Each row is a point on a landscape with many valleys, with its height.
From any point a ball rolls to the lowest of the 3 points nearest to it. It stops when none of these is lower. Distance is the straight distance between rows; heights are no part of it.
q_330: [-27 -49  -7 -20  -8  10  10 -33 -47  14 -29 -12]  height 58
q_606: [ 19 -27 -16  25   1   9  -3 -24  15   6 -37 -27]  height 263
q_442: [-37 -10  26 -25  -2   7  30  18 -39 -10  15  13]  height 168
q_649: [-22 -34 -14 -18 -22   7  29 -43 -21  29 -34 -27]  height 74
q_982: [-10  45   2 -19 -11   1  24  -7  13  28  24  -4]  height 150
q_353: [ 42   4   1  31  20  -4 -36   4   1  -6 -16  14]  height 493
q_741: [ 38  16   2  34  -9  10   8  -2  40  -8   8 -20]  height 591
q_866: [-22   6  15 -22   4  -5   8  18 -30  -3  24  23]  height 179
q_314: [-27  25  16 -27  -2  -3  10  31 -12  11  45  32]  height 73
q_345: [ 11  13   2  11 -10  18  30 -10  53  -5  13 -51]  height 325
q_579: [-18  26   7 -10  -9   7  48 -22  59  14  24 -66]  height 455
q_510: [ -9 -42 -26  -2 -19  -1   9 -45  -8  23 -42 -24]  height 89
q_147: [ 12  51 -11  39  -5   9 -14  34  42  19  43  18]  height 349
q_278: [ 37  29  -2  34  13  -3 -26  22  15  -2  19  30]  height 388
q_622: [ 21 -18  -5   1  22 -26 -70  21 -31 -44  -8  38]  height 54
q_390: [ 26   8   2  17  12 -17 -22   1  -1  -2 -11  15]  height 367
q_248: [-2 55 -7 -3 -7 -1 18  7 30 20 25 -5]  height 130
q_996: [  2   1   4 -17   3  -1  15 -21 -11  16 -25 -10]  height 47
q_544: [  5  35   1  10   8  -8 -34  35  14  15  41  50]  height 299
q_572: [  3 -30 -10  -8  24 -15 -41   6 -44 -22 -17  20]  height 244
q_379: [-17 -51 -11 -16   4  -3  -7 -16 -46  11 -21   2]  height 48
q_32: [ -8  49  -6   7  -4  -3 -11  33  20  22  46  41]  height 257
q_597: [ -4 -24  -2   4  -5  22  28 -33  49  -4  -7 -67]  height 236
q_190: [ -7  13  -2 -14  -9   7  29 -27  25  14 -19 -31]  height 101
q_845: [  8  13   2   0   6  -4   7  -5   7  11 -16   4]  height 140
q_583: [-44  27  26 -40  -7   9  58   1 -32  19  28   2]  height 174
q_893: [  8   7   6  -3  10 -26 -47  48  -8 -24  24  65]  height 373
q_42: [ -5 -31  -5 -16  13 -17 -49  26 -52 -55 -10  33]  height 288
q_108: [-14 -12   3 -16   7  -5   4  -2 -24   1 -12   9]  height 77
q_624: [-65 -17  27 -23  -4   5  68  -5 -45  -7  12   5]  height 184
q_339: [-30 -37  12 -25   5  -6  -2  17 -48 -29  -7  13]  height 121
q_61: [ -3 -12   4 -13   9  -7 -19   0 -29   2 -24  15]  height 120
q_715: [-41 -46   5 -18   0   3  33  -8 -53  -8 -11   6]  height 72
q_380: [-18 -54 -30 -12 -26   7  19 -49   1  39 -37 -35]  height 87
q_634: [ 19 -41  -8  18  -8  12   0 -33  40  -2 -28 -51]  height 78
q_256: [ 36  10   5  38   3   2  -8   6  20 -13  -5   5]  height 654
q_463: [ 10  26   5   4  -3  -4  26 -12  28  11  -2 -16]  height 51
q_49: [ 17  39  -1  31 -13  13  21   2  52   0  34 -36]  height 386
q_816: [ 14 -33 -12  13   9  -7 -29 -24 -16   4 -41  -6]  height 393
q_525: [ 54  -9   4  47   4  19 -27   3  19 -22 -18 -17]  height 848
q_657: [ 38  33 -11  45 -15  26 -15  38  52   1  39  -7]  height 28
q_970: [ 38 -16  -5  25  -2  26  -2 -12  35 -16 -10 -46]  height 350
q_586: [-35  56   2 -17 -21  -7  52 -11  38  30  26 -40]  height 271
q_472: [-16  -9   9 -25  -7 -19 -20  36 -35 -38  12  42]  height 474
q_532: [ -2 -35 -15  -5  20 -11 -67  26 -44 -64 -17  38]  height 248
q_817: [ -1  19   9 -18   7 -12  -7   7 -16   9  13  22]  height 192
q_582: [ 11  -1  -6  11   2   7  12 -23  30   5 -29 -34]  height 221
q_738: [ 19  15   5   3  15 -14 -38  21   5   0  16  49]  height 334
q_399: [-29  10  10 -34  -7   9  50 -21 -10  25 -11 -20]  height 151
q_171: [ 27   7   0  17  16 -15 -51  27   0 -17  17  49]  height 355

For each start below, name the point where the ball stops.
q_741 -> q_634
q_339 -> q_379
q_510 -> q_379
q_624 -> q_379
q_649 -> q_379
q_586 -> q_463
q_390 -> q_996
q_525 -> q_634
